Points, in no order, along strands that fork, close into loops and pass close to each other.
Points whose rows are less than 68 apart are linked; no others are. Some points are linked to none.
Z_701: [ -3   0   3  16   9   0  16  20  -2  -7 -10 -21  31  -8   5  -5  -1  14
   2   0  11   0  22  -4  13  -7   3  14 -17 -22 -13  -8 -24   6   7  -9
  12 -31   8   0   4 -10   5]
Z_446: [  0   4   3 -14  10  -1  -8   7  41   4   0  -3   7 -15  11   4   4  20
   3  10  -9  -4   1  -5  -2   9  11  17 -31  28  -8   0  11  11   8  18
  -1  12  14  10  24 -23  -2]
Z_174: [-20  13   8   3 -10  -1   9  -3   0   1 -12 -15 -14   5  13  -2  13   1
  14  -3  -5   3  15  -9   0  13   5  18  10   9  -4  -1  -4   7   9  29
   3 -12 -11  -2 -14  -2  23]
Z_433: [ -4 -13  -5  15 -18  17  10   1  -3  18 -23   0  -5  -1   6  -3   0 -11
  -9 -16  37 -14   7   9  12 -15  -1  -1  26 -10 -27  11  -7   4  -7   6
   2 -15 -17 -11  -7  18  -7]
Z_188: [  0   9   4 -10   0 -15   0   7  10  -1  30   7   3  12 -14  13   8 -12
   4  -5  -6 -10 -18  12 -11 -10   3 -13  -1   6  18   2  25  15   0  -5
 -12   3   1   1   8   7 -18]
Z_656: [ -4   8   4   5   5   8  -2 -14   3  -2 -12  18 -14 -16   2  -2  -7  -8
  14  16   7  16 -21   3   0   2 -26  -9 -10  23   9 -24 -12   5   3   4
  -7   9  12   6  14  -3   4]
Z_21: [ 21  -6   8   7   6 -12   2  16  11   7  37 -18   5   3   2   0  -2  -4
 -10   9 -14  -6  -4   5  -2  -1  11  22 -34  -1  -3  19  11  15  15  16
  -2  10   5 -11  -5  -4   1]
Z_796: [  5   0 -20 -28  17  27 -15   5  14   8 -12   7  11  -6  10  15 -19  21
   0  -5  23  -4 -14  -2   8  -4   5 -12 -22  21  -4   5   9 -15 -18 -14
  13   8   2  -3  18 -17 -11]
Z_574: [-16  14   1 -18   1 -23  -6  -3  35   3 -19   0   6  -3  -5  -7  12  40
   2  -6  -4 -11  32 -18 -22  17  16  -3  15   3  -9 -10  10  -3  -6  10
   2  -5   5  11  15 -11   2]
Z_506: [ 37  -8 -19   3  13   5  -8  -1 -12   3  15  -6   3   2   6  -9 -31  12
 -15   9   6   4   0   4   7   6  -5  -7 -24 -14  -4  14  -4 -24  -9 -21
  11  11   4 -18  -6  -4 -12]
Z_635: [ -8   7  -9 -16  -6 -30  -6 -14  13   5  16 -22 -18  28  -8 -13   9  10
  -1  -4   4 -29  28   6 -31  -3   2   6  25 -21   1   9   4  -3 -24  -1
  10 -18   1  -5  -9   2   8]
Z_915: [  7 -19  -3  -4   5  24 -15 -16  -4   7 -27   9 -13  -3  -3 -13 -15  -3
 -10  29  -8   3  -6  -6   0  -2 -24   7  -5  15  -3  -7 -21 -21 -12  -6
  11  10  16  16  -1 -10  13]
Z_948: [ 11  -2 -12 -23  15 -25  -9 -11  12   4  14   3   6  26 -27 -12  -8  22
 -10   8  -6 -19  14  14 -20 -13  -1 -14  -1 -26   3   1   3 -14 -17 -33
   0  -5  22  -3   6  -6  -9]
Z_804: [ -1 -16  -9  -3 -12  12  -1 -10   6  14 -15  -8  -6  17  -2 -12  -1   4
 -16  -7  37 -32  17  11  -4 -21  -6   5  22 -13 -27  15 -11 -10 -23   2
  13 -17  -1  -5 -12   7   0]
Z_572: [-13  13   8   5   2 -14  -6  -8   6  -2 -23  14 -16 -16   9  -6   5  -7
  28  -1   5  27 -10   0  -8  11  -6   4   5  15  16 -22 -17  14  10  24
 -20   1  14   5  14  -2   6]
Z_128: [ 13   5  -4 -13 -13  -8 -15 -10   9   4  27  16 -18   2  -2  13   0   5
 -16 -10 -27   4 -20   9  -5  21  12  -5  -7  15   6  24  33  -5   9   5
   3  43  -9 -12  -2  10  -5]
Z_722: [  2 -17 -13  -3 -16   1 -11 -12  12  19 -24   1 -11  10  -6 -13  -1  13
 -25  -5  13 -26  21   2  -9  -4   3   7  25  -4 -35  18  -2 -14 -15   4
  11   1  -3  -2  -1   7   4]
Z_12: [  9  11   6  16 -13 -36   6 -16  32  13  31   9 -25  -3 -14  -8   6  14
 -19   0 -19  -7  14  20 -19  13   0   5   6  -1 -11   8  14  19  15  20
  -8  26  -4 -14   8  10  -2]
Z_758: [-15   4   6   3   5 -17   4  -6 -14 -14  -7  -5  -1  11 -11  -9   8  -8
  16  10  -8   6  14  -1 -12  -3  -9  -1  16 -21  16 -22 -18   5   1  -8
  -7 -21  12   9  -8   4   9]
Z_280: [ -2   8 -13  -8   8   3  -6  -4   2  -9   2 -28   4   1  12  -9  -8  33
   4   4   8 -14  29  -8  -3   4   3   9  -9 -17 -14   4 -10 -20 -18  -5
  24 -14   4  -3 -10 -16   9]
Z_959: [ -9  -1   3  22  -2   1   7   6  -5   8 -30  16   6 -16   2  -7  -2  -3
   8  -2  22  14   4   8   8  -4  -4  -3  13  -9  -7 -19 -22  11  11   0
 -10 -16   1  -7   9   8  -3]
Z_788: [ -9   6   3 -23  16  19  -2  -6  19  -2   5   2  -6   9  -6   3  -7 -17
  14  14  27  -2 -24   3 -16 -23 -28 -10 -24  25  15 -24   9   6 -22   1
  -2  -7  19  17  13 -11   1]
Z_469: [-21  12   1  -9  -4 -13  10   2  28   3 -12  -7  12   3  -4  -6  10  36
  -1 -10  21 -25  39 -10 -13   1  10  -5  12 -11 -27 -10   7   1  -8   4
  10 -20  -1   6  15  -8  -2]
Z_801: [ 10 -14   2  21  -3  36  21  -7 -19   7  -4  20   0  -1  -2  -7 -22 -20
 -10  10  21   3 -18   7  20 -23 -37 -19   3   6  -1 -12 -11  -7  -6 -19
  -2   1  -3   4  -1  10 -12]
Z_194: [ 14   1 -22  -5  12   5 -12   3 -13  -7   4 -18   8  -3  19  -6 -21  25
   1  -3  17   3  12  -6   8   6   8   3 -13 -22  -5   9 -10 -27 -17 -15
  17  -7  -2 -12 -10  -7  -3]
Z_183: [ 21 -10   6  25   2  -4  14   5  -9   8  19  -4  -8  -3   7  -6  -5 -31
  -1  12  11  11 -21  11   3  -6 -13  13 -19   6   2   4  -6  15  11  18
 -12   2   2 -11  -6   8   4]
Z_655: [ -1  -1 -10 -19  -5  16 -25   1 -15 -11 -14  11   3  -6   6  14   3   8
  -1 -14 -25  10 -14 -15   8  20  20  -9   9   8  10  11  13 -22  -3 -14
  10  23 -10   6  -5   0  -4]
Z_212: [ 21 -21   3   6   5  14   3  13   4  12  22 -16   8   8   1  -1  -9 -11
 -20  14  -2 -14  -8   3  -2 -13  -6  16 -29  11  -7  13   7   4   0   1
   8   6   5   5  -5  -2   0]
Z_571: [  4  -5  -9 -10  12  37   6  10  -4   5 -11  15  22  -6   4  18 -24   8
 -11  -1   7   6 -16  -6  20  -7  -6 -16 -19  17   0  -3   4 -14  -4 -34
   7   6  -3   7  16 -14 -12]
Z_352: [ -5  14  -9  -9   0   0  -9  19 -12 -17   2  -2  25  -9  11  14  -2  23
   6 -24  -1   4   8 -14  15  13  29 -11  -2 -16  -3   9   8 -16  -2 -13
   8  -3 -20  -8  -4  -7 -12]
Z_187: [ -1   5   3 -29   4 -27 -13   8  24   5  24  -2   1  20 -15   5  16  -4
   0  -6 -21 -15  -7   4 -18  -3  12  -1   5   4  20   8  27  12  -7  -5
  -9   3   9   8   9  -3 -14]
Z_582: [-12  13  15  21  -8  -5  23  -6 -25 -19  20  -9  -3   4  -3   3  13 -16
  11  10  -9   0  13   3   8  -4 -15  -2   9 -16   5 -12  -9   7   9  -3
  -3 -16  -5   2 -19   8   6]
Z_248: [ -3  16  -2  18  -2 -23   2   6 -17  -5 -26   1  10 -15   8  -8  -6  25
  10 -11  -3  19  30 -13   5  23  14   1  11 -25  -7 -10 -19  -4  22  -3
   0 -11 -12 -14  -6   0   5]
Z_638: [ -9  -8   5   3 -23  25   3  -1 -16   3  -9  -3 -23   2  14   7  14 -30
   7 -15  15   2 -26  -1   9  -1  -1   8  18  20   5  15   7   9  -8  26
  -1   0 -17  -3 -16  16  10]
Z_152: [-15 -16  15  -4  -1   1  -8  -4  11   1 -33   9   2  -5 -14  -7  10  -1
  -8  19 -25  -1  13  -9  -5   1  -5  13  15  11  -5 -12 -15   5   7   5
  -4  -3  13  25   5  -5  11]
Z_761: [ -1  -2   5  17  10  -3  13  17  -3   5 -11 -16   9  -4  14  -5   1  -5
  15  -1  26  11   3   7   7 -12  -2  16 -10  -7   0 -10 -23  17   8   9
  -8 -29   7  -9   5   0   7]
Z_982: [ 19 -19   1  -7  14  10  -1   1  -1   7  26 -19   4  24  -6 -13 -13 -17
 -17  24   2 -16  -9   4 -16 -26 -17   7 -28  11   4   6   3  -6 -15  -5
  10  -1  15  10 -10  -9   4]
Z_700: [ 11  -3   9  24  -2   0  20  -8 -11   0  30   5  -6   0  -4  -4  -6 -23
  -2  18   5   0 -14  13   3 -10 -29  -7 -13   5   4  -7   0  10   4   1
  -8   5   3  -2  -3   8  -4]
Z_753: [  8   4  -4   7  -2  -8   1 -13  -3   5  14 -19 -28  11   9  -8  -2  -9
   6   6  17  -3   1   7 -13   3  -9  11   3  -3  -1  12  -4   0 -15  21
  -1  -5   2 -15 -12   8  13]
Z_94: [-10 -17  -4  -9 -18  25 -20  -5  -7   3 -32  14 -13  -5   0   7   9  -2
  -9 -11 -15  -1  -9 -16   6  12  12   0  25  15  -5  10   9 -13  -6   1
   9  18 -13  12  -9   9   6]
Z_190: [ -5  10  -3  13  -1   2  11  -3  -4 -14   3 -26  15  -2   2  -8  -5  28
  -4  10   1 -18  39  -5   8   0 -10   6 -10 -21 -24  -8 -19  -9  -3 -11
  23 -20   7   4  -9 -11  10]
Z_890: [ -3  -9  10   2 -15 -19   6  -5  29  13  10  -9  -4  13 -17  -7  15   7
 -25   6 -20 -31  30   4 -14  -4   5  12  12  -4 -26   9  11  10   4  11
   4   1   9   7   2   4   4]
Z_688: [  1   2   3  15  -5 -12   6   0 -16   2  -4 -18 -15   7  15  -4   7 -13
   8   1  -2  14   2  -1   0   7   4  22   7  -3   3   8 -11   7  13  24
  -9  -9  -6 -16 -17   6  21]
Z_537: [ 13   1   6  17  -2   1  12   5   5   9  14   2  -9 -16  17   2  -1 -16
   6   2  14  14 -30  10   9   0  -3  15 -24  26   0   4   5  19  20  31
 -11  14  -3 -11   3   1   3]
Z_843: [-23  -8  15  -5   3  23   9   5 -22 -11 -17 -29   2  13  10   2  15 -30
  14   6  -2   7   1 -12   5 -12  -4  23   7   2  12   4 -20   7  -8  14
   7 -32  -5  12 -15  -4  21]
Z_646: [  8  -7   5  21  -9   0   9  14 -24 -10   5 -12  18  -7  -1   6   3  -3
 -21  -4 -29   5  14 -12  22   2  16  18  -3 -22 -13  19  -1  -4  26  -7
  10   3 -18  -2 -19   5   2]
Z_219: [  5 -14 -16  -3  -4  27  -5 -12 -23   2 -10   0 -14   5   8  -5 -10 -16
   4 -11  30   2 -13  -2   6 -11  -7 -10  20  -7   5   6  -3 -18 -25  -9
   6  -5 -11  -6 -14  10  -3]
Z_424: [ -4 -23  12  -4  11   4   8  19  12   2 -20  -4  33   9 -22  -8   8  -7
 -14   7  -1 -12   6   1  -5 -27  -1   7   2 -10  -4 -12 -13  11   1 -15
  -2 -25  22  21   9  -4  -3]
Z_668: [  2   8   4  11  -5   2  15 -17   1   2  19  19 -13   1 -19   3  -6 -13
  -1  13   7  -4 -10  22  -1 -14 -28 -25   1   6   3 -14   5   5  -2 -12
  -8   9   3   0   6  11 -12]
Z_100: [ -8  23  12  13  -4 -19  20  -4   9 -11  29   5   5 -15  -4   5   4  12
  14   3  -6   2   7  11   4   5  -4  -8 -14  -3  -2 -14   5  18  20   7
  -8   2  -2  -5   5  -2  -8]
Z_605: [ -8  -5   6   5 -27  19   8   3 -13   1   6   7 -10  -3   2  14  19 -23
  -2 -14  -7  -5 -20  -2  15  -1   5   5  14  17   1  10  18  11   8  14
   1  11 -19   6 -13  16   1]
Z_175: [-18   1  15  -9  -3  -3   8  12  20  -1  -9 -29   4   6   8   0  20  12
   3   2 -10 -12  28 -14  -3   2  15  28  -1   7 -12   6   0  12   3  26
   9 -16   0   9  -2 -14  21]
Z_220: [-16   1   9  -9  12  -9   4   6  -3 -17  -3 -27  15  18  -8  -7  15   2
  11  11 -10  -7  25  -7 -10 -12   0  16   3 -18  12 -10 -17   4  -6  -8
   9 -32  14  16  -9  -7  13]
Z_249: [  0 -22   2  19  -7   8  -7   1 -11  13 -40  21  -7 -10  -1  -8  -2 -20
  -3   2   9  19 -10   7   6   0  -4   4  22   0  -4  -7 -22   4   9   4
 -13   0   0  -1   1  14   1]
Z_322: [-11 -10  -9 -27  16  13 -28   8  12   0 -42   6  12  -8   3   1  -2  11
   7  -2  -1   8  -5 -14  -5   2  14   6   4  14   6  -5  -9  -8 -13  -6
   3  -4  10  15  14 -16   2]
Z_892: [ -4   5  -1  13 -18 -17  -2  -7 -17  -5  -6  13  -6   0 -10  -3   7   3
  -4  -4 -20   0  19  -2   0  14   6  -8  31 -23  -3  -2  -2  -8  12  -9
  -1   7 -12  -3 -15  15  -1]
Z_201: [  0   5  -9 -14   5 -20 -15   2  22   2  -6   4  10  -5  -4  -2   2  30
  -1  -8 -11  -2  16  -6 -10  19  21  -4   1  -3  -4   3   8  -5   1  -3
  -4   6   4  -2  13  -8  -5]
Z_653: [-14  -9  -8 -31  15  -5 -24   9  25   6 -35  -5   4   2   6  -6   3  18
  13 -13  17   0   6 -11 -17   0  24  11  11   3   6  -3  -6  -4 -20   9
  -1 -14  11   8  13 -15   5]
Z_39: [ -8  15  17   4   0 -15  18   9   7  -8  34   7  14  -1 -14  10  12  -9
  12   0 -13  -2  -9  13   1 -10  -4 -12 -12   2  12 -13  14  25  20  -3
 -16   0   4   4  10   0 -17]
Z_77: [ 10 -11   1  13   6  35  22   3 -13   8   3  16  21   2  -8   4 -23  -3
 -21  11   3  -4  -8   3  19 -22 -28 -18 -16   7  -2 -12  -3  -9   3 -35
   4   5   3  10   8  -4 -12]
Z_251: [ -2 -14   9  -2  18  -5   0   9   5   5 -16  15  12   3 -14  -9  -6 -24
   9  16  12  14 -18  11 -13 -23 -17  -4  -1  -2  19 -27 -19  13   4 -10
 -19 -18  25   9  16   0  -7]
Z_42: [ 19 -12  -3  -6   1  10  -3 -15   5  13  -2  34 -11   3 -16  12 -13   0
 -29  16 -30  -1 -11   7   6   7 -14 -16  -9  24  -5   7  14  -9  14 -16
   2  40   9   3   9  -2  -3]
Z_924: [ -7  19  -3  -8   0  -2  -2   6 -23 -26  21  -6  18  -2  -1  10  -2  15
  10  -7 -16   6  12  -7  13   9  10 -17  -1 -24   7  -2   5 -14  -1 -23
   9  -5 -12   0 -14  -1 -12]
Z_448: [ 20  16  -4  17  13 -26   6   8  -5  -5  25   9  10 -13   1  -8 -22  12
   8  -2   6  17  -4  18   4  10  -2 -17 -24 -22   6  -4  -8   4  16 -11
 -12   3   5 -28   9  -1 -19]
Z_858: [  7  -9   2  -2   8 -12   0   7  27  16 -16  32  12  -4 -18   6   1   4
 -14   1  -9   2  -5   7   0  -2   8  -9   3  10  -7  -3   6  14  18 -10
 -21  12  12   1  31  -2 -18]
Z_450: [  0 -12   8   2   6  -9   6  16  24   8 -16  15  23   1 -20  -3   8   5
  -9  -1   1  -6   7   5  -2 -13   6  -5   4  -7 -12  -9   0  14   9 -11
 -14 -10  13  10  24   1 -13]
Z_369: [  2  15   4  -2   0 -44  -7   8   3   0   2  -6  -3   2   1  -3  12  13
   7 -12 -32  17  16 -13 -11  22  27  13  10 -14  13   5   0   6  22  14
 -15   4   0  -6  -8  -4   6]
Z_958: [-21  19  10 -12  -2 -14  -6   4  11  -4 -12  -7 -11  -2  10   0  19   3
  29 -10  -7  10   0 -12  -9  13  11  12  10  15  17  -9   0  14   3  28
 -11  -6   3   9   2  -5  12]
Z_202: [ -8   2  -9  -7   9 -23  -1  14  -2   3  -7  -8   8  16   0  -3   8  -7
  21 -23  25  10   1   9 -14 -13  19  -1  19 -25  17  -4  -8  10  -9  -2
 -16 -30   2 -13   0   9  -6]
Z_171: [  8 -18   5  -3   1  -1   2  -8  19  16 -14  34   3   1 -27   7   2   0
 -30  14 -31 -10  -1   6   1   0  -4  -9   4  18 -13   0  10   4  20 -14
  -9  26  15  11  21  -1  -7]
Z_930: [-15   0 -10 -25  -3 -13 -16  -9   4   2  -6  -1  -7  21 -13  -7   8   9
   5 -10   7 -21  15   0 -19  -4  12  -7  33 -18   6   3   6 -13 -26 -13
   5 -11  -2   5  -6   1   2]
Z_229: [ 17  -3   1   1  -6   0  -3 -19   1   1  28  26 -20   5 -13   9  -7  -3
 -24  15 -36   4 -14  13  -2  13 -13 -17 -12  14   5   6  18  -4  17  -8
   2  46   2  -6  -5   6  -4]
Z_121: [-20  -9  10 -15  -3  17  -5  -9  -5  -5 -14   9 -22  10  -2   3  14 -38
  18  -5  16   5 -29   2 -13 -14 -18  -8  20  16  23 -10   0   7 -21  17
 -11 -12   4  11  -2   9   7]
Z_560: [ 20 -10   0   2  27   2   7  15  10  16  -3  14  14   7 -13  -6 -19 -13
  -3  14  20   6 -21  16  -9 -26 -22 -10 -28   6  12 -18  -8  13   4 -20
 -12  -7  25  -2  18  -7 -13]
Z_360: [  8  24   2  15  -4   0  12 -14   2  -7  19   2 -22 -23  19   1  -6  -2
  17  -3  28  16 -24  11   7  12 -12  -5 -18  21   1  -3   1  10   1  28
  -3  18  -9 -15   9   4   4]
Z_540: [  7  11 -13 -17 -10 -10 -26 -16   0  -2  21  -6 -29   7   5   4   1   8
  -1  -8 -12  -3  -9   1 -13  20   7  -5   6   8  11  21  21 -16 -17   9
  10  28  -5  -8 -11   5   5]
Z_987: [ 14  -1   1 -11  12 -13 -12  17  24   5  20 -12  11  -3   7   4   2  16
  -9   2 -20  -2   1  -6  -2  11  24  20 -34   8  -4  17  18   6  13  15
   1  15   5  -5   8 -15   1]
Z_455: [  9  30   2   8   6 -18   1 -30  -1 -16  19 -10 -34  -8  16  -7  -6  -7
  24  10  16  18 -15   6 -13  16 -22  -9 -16  11  12 -10  -7   1 -17  29
  -9  12   2 -10   5  -4  16]
Z_10: [  4   1  -6  15   9  -3  -7  10 -16  -4 -26  12  24 -25   7  -2 -14  12
   3  -2 -11  22   8 -10  17  14  11   1  -3 -18   0 -10 -25 -11  17 -20
  -1  -2  -1  -2   7  -4  -3]
Z_160: [ -2   6   9   1   2 -28  -7   2   1 -11  16   1   2  -1 -12   0  13   5
  -2   7 -48   3  13  -6  -6  16  12   8  -1  -9  10  -3   7   5  22   2
 -10  11   5   7  -5  -3   3]
Z_18: [ 15  -5  -8 -24  23  20  -7  -1 -12  -7  28 -15   9  19   1  -1 -20  -5
  -3  15   4  -8 -15  -8  -9 -15 -17  -7 -34  10  22   2   9 -20 -22 -23
  16   1   8   9  -8 -20   0]
Z_246: [ 26 -12  -4   4   6  -1   8   5  25  14  18  13  17  -3  -9   6 -14  13
 -35   7 -10 -13   1  12   5   5   4  -3 -33   6 -29  16  15   7  19 -11
  -5  24   8 -13  20  -8 -14]
Z_338: [ -1  -9   7  13   1  33  12  18 -24  -1 -11 -14  13 -12  22   6  -2 -24
   2  -5   2  16 -19 -16  28  -8   1  18  -6   9   6   7 -13   1   3   7
  10  -8 -16   4 -11  -4   9]
Z_46: [ -5  -6 -17 -11 -15   8 -13 -11   9   8 -18   4  -2   2  -4   2   0  25
 -22 -12   9 -26  21 -10   0   5  14  -7  22  -1 -36  19  13 -26 -16  -6
  18   6 -15  -2   0   3  -2]
Z_995: [ 10   0   0  20 -12   4   8   8 -14  -4  10   2   4 -18  13   7  -6   5
  -6  -9  -5  14  -1  -2  25  13   9  10  -8  -9 -12  12   2  -6  19   5
   2  12 -20 -14 -11   4  -4]
Z_510: [  9   5 -21 -18   3  -9 -27  -8 -15  -5   4  -9 -21   5  11  -3  -5   7
  11 -14   4   9  -9  -6  -9  18  16   0   8 -10  16  19   4 -25 -21   2
   2  10  -7 -12 -14   1   3]
Z_876: [ 14   5   9  23  16 -15   8   3 -19  -8  16   3   8 -16   7  -8 -10 -16
  11  18 -13  25 -17   0   5   4 -15   2 -31  -7  20 -17 -21   7  20  -7
 -11   1  14  -3   3  -7   2]
Z_943: [ -4   9  13   9   5  -1   5  12 -19 -13   5   2  12 -18   9   7   3 -16
  18  -1 -18  26 -22 -10  14   2  -2   6 -13   7  22 -12 -13   7  21   4
  -8   6   1   8  -1  -8   1]
Z_598: [  5  15  -1   0 -12 -23  -6  -8  24   6  14  18 -17 -13  -1   3   3  19
  -8 -13 -15   7  -3   9  -8  23  15  -2   3  12  -2  11  22  10  18  19
  -8  34 -11 -13   8   5  -2]
Z_410: [ 33  -9 -15   1   7   7  -2  -5   8  14  10  12   3  -1  -4   4 -27  23
 -33   4  -1  -6   2  10  14   6  -4 -14 -27   3 -25  24  10 -15   4 -22
   8  26   3 -18   8  -7 -15]
Z_115: [ -6  16  -5  14  -7 -23   3  -4 -26  -8 -14   0  -4   5   7  -5   2   9
  11 -16  -4  12  26  -7  -4  15   9  -4  28 -30   2  -5 -15  -7  11  -3
  -2 -14 -17 -16 -20  13   4]
Z_198: [ 13  -5 -19  -4   7   8 -13   3 -28  -5   0 -11  -3   1  21   0 -12  -3
  12 -18  17  14  -9  -8  10   6  15  -2   7 -15  11  14  -3 -23 -16  -8
   6  -1 -13 -16 -15   3  -5]
Z_683: [ -6  -8   4  -1 -16  14  -2 -19 -20  -2  -8   0 -36  11  11  -3  15 -39
  12  -6  14   8 -24   0  -8   4 -14  -3  26  11  13   7  -4   3 -19  27
  -8  -4  -8  -2 -14  19  15]
Z_705: [-19 -11  16 -11   9  22   1   6  -9  -5 -16   9   4   7 -11   1   6 -38
  12   5   8  11 -21   0  -9 -24 -21  -5  10  10  24 -23 -12  11  -9  -3
 -12 -18  10  22   5   2   1]
Z_591: [  5  18   1   9   3  -2   3 -29  -2  -7   5  27 -27 -10  -7  -3  -8 -12
  11  11  14  17 -28  15  -6   4 -31 -28  -2  16  16 -19  -1   2  -5  -1
 -14  20   5  -3  14   9  -5]
Z_179: [-18   6  -4 -10 -17  -6  -9 -15   1  -3 -15  16 -12   7 -18  -1  11  10
  -2  -6 -11 -19  16  -5  -9   6   4 -20  38  -7  -5  -7  11  -9  -9 -11
   6   4 -12   8  -5  10   0]
Z_896: [  1  -3  -1  25 -23   8  18   5 -18  10  -1   0  -8  -2  11   5   7 -17
  -2 -20  23  -2   1   8  16  -8   3   4  24 -11 -19  14   0   9   6  12
  -2  -8 -26 -19 -14  24  -4]
Z_816: [-18  -7  13 -12 -13  -6   3   3  25   3  -4 -20   1  15  -7  -3  23   7
 -12   5 -12 -29  33  -9 -13  -2  11  19  15   3 -19   7   9   8  -5  15
  10 -12   3  16  -1  -5  11]
Z_430: [  1   4  -5 -18  10  23  -2   4  -9 -16  29 -24  15   6   6  10  -9   5
   3  10  -9 -13  -2  -8   5  -7  -4  -2 -27   5  11   4  12 -15 -20 -16
  23  -1   2   9 -12 -16  -1]
Z_612: [  6   4  -1   7  -7  -9  -1   1  22  12  -3  26  -2 -15  -4   6   0   7
  -5  -6  -4   3 -11  11   2   9  10  -4   1  16  -7   3  12  17  20   9
 -14  20  -3  -4  20   5 -11]
Z_877: [-11 -11  -4   0  -2  38  -3   6 -13  -3 -26 -11   8 -14  17   3  -4  -2
  -1  -2   4   2  -2 -17  19   0   3  12   2   6  -7   3 -12 -11  -8  -3
  18  -8 -11  15  -5  -6   8]
Z_137: [ -3  -8  -6   7 -12  42  11 -13 -17   7  -9  14 -14  -2   7   1  -8 -20
   2  -9  37   0 -22   5  14 -18 -24 -23  18   8  -2  -5   3  -6 -20  -3
   2  -1 -11  -3  -3  17 -10]
Z_808: [  4   3 -14 -17   8 -15 -19  21   7  -1   3 -10  20   1   3   7  -2  25
   1 -21   5  -2  10  -8   0  10  36   1  -4 -13  -4  17  10 -11  -6  -7
   3  -6  -6 -11   5  -8  -8]
Z_617: [  7  -7   3   1   8 -12  -8  14 -17 -12  10 -21  10   2  -2   3   3  -5
  -6   5 -39   9   8 -11   5   7  18  25 -14 -16  10  14  -4  -3  16  -1
   4   4   0   3 -15  -6  11]
Z_766: [  0  13  -1  -7   6 -12  -3 -21  -3  -9  22 -17 -26  13   4  -4   3 -16
  19   3  19   0 -14   9 -17  -2 -11  -6   2   4  16  -2   2  -1 -26  15
  -5  -5   5  -5  -3   5  11]
Z_406: [-12 -12  11 -11  15  -4   2  23   9  -6 -16 -19  31   4  -9  -1  12  -7
   4   4 -14   1  10  -8  -4 -15  17  17  -4  -7  10  -5 -12  13   4  -3
   3 -26  13  20   9 -14   2]
Z_295: [  4  -9   3  10   1  16  -6   3 -31 -10  -8  -3   1  -8  11   2  -2 -25
   3   7 -23  22 -22 -17  14   6  -4  13  -4   4  21   0 -14  -7   6  -2
   2   7  -3  10 -12  -2  11]
Z_342: [  5   0 -11 -18   6   2  -4 -11 -25 -12  30  -6  -8  24  -6   4  -3 -21
   7  -5   4  -4 -22  -1  -9 -10  -5 -21   6  -8  31   4  17 -19 -27 -19
  -2   2  -6   1 -18   7  -5]
Z_922: [ -5   7   2  -5  10  15   9   8 -19 -20  24 -21  26   2  -6   8  -4   5
   3   7  -9  -6   6  -7  10 -10  -4  -6 -16 -15  11  -6   0 -10  -7 -27
  15 -14   2  11 -11  -8  -4]
Z_559: [-14 -10  -4  -6 -13  39  -8  -1   0   5 -33  16   2 -14   6  12   7   2
  -3  -8   8  -9  -9  -8  14   1   4  -6  13  24 -15  -1   6  -7  -8  -1
  10   7 -14  11   5   1  -2]
Z_84: [ -6   1   5  27 -28   7  21   2 -13   3   1  14  -3 -15   4  11  11  -8
  -1 -11   3   1  -1   5  22   4   3  -1  18  -1 -14   2   9  12  23   9
  -3   4 -24  -6 -10  19  -2]
Z_821: [-10  13 -12 -22   8  21 -20   4  19  -1 -21   4   8 -19  19  11  -7  24
  15  -8  16   3 -11 -11   4   7  11  -3 -15  25  -3  -6   5  -7 -12   5
   7   4   0   6  18 -15  -3]
Z_283: [ -3   6  11  27 -12 -14  21 -13 -25  -8   2  -4 -24   9   8  -5  12 -29
  12   6   6  14   1   7  -1   3 -16   3  19 -10   8  -5 -14  13   9  20
 -16 -13  -5 -12 -16  17  16]
Z_955: [ 12  -5   1  17 -13 -16   1 -11  20  12  16   3 -12   3 -12  -6   1   8
 -26  10 -15 -17  18  12  -9   2  -4   3   2  -4 -22   8   8   6   8   5
  -1  16   4  -7   1   7  -1]
Z_616: [-26  20   6   3 -10  -2  15   4  17  -4  -1  -3  11  -5  -1  10  14  25
   4 -14  16 -20  27  -2   5  -2   9 -13  12  -7 -24 -10  14   7   2   6
   7 -17 -16  -1  10   3  -7]
Z_328: [-11  19   4  11  -6  -1  19   0  16   0  15   2   6  -8  -3   4   2  16
   8  -5  23 -13  14  15   5  -8  -5 -13  -5  -5 -16 -13   6  14   4   1
  -1  -9  -5  -4  10   5 -11]

How many points has the smallest loop of links through each point below? Write - if it is on no loop.
Z_229 | 7
Z_174 | 14
Z_201 | -
Z_175 | 17
Z_571 | -
Z_605 | -

A fork is a point with three links, a tip a point with one. Leave the first point through the second and follow the links. Name the first fork or tip that comes.
Z_183; Z_700 | Z_174
Z_430; Z_922 | Z_187
Z_876; Z_943 | Z_655
Z_700; Z_183 | Z_688
Z_655; Z_94 | Z_876
Z_653; Z_322 | Z_198
Z_187; Z_188 | Z_446
Z_84; Z_605 | Z_560
Z_219; Z_137 | Z_653
Z_560; Z_251 | Z_84

A tip is a point with one link. Name the tips that can be reached along the links from each point below, in the order of the rows.
Z_758 | Z_249, Z_653, Z_246
Z_646 | Z_369, Z_560, Z_46
Z_982 | Z_446, Z_187
Z_943 | Z_655, Z_876
Z_115 | Z_635, Z_10
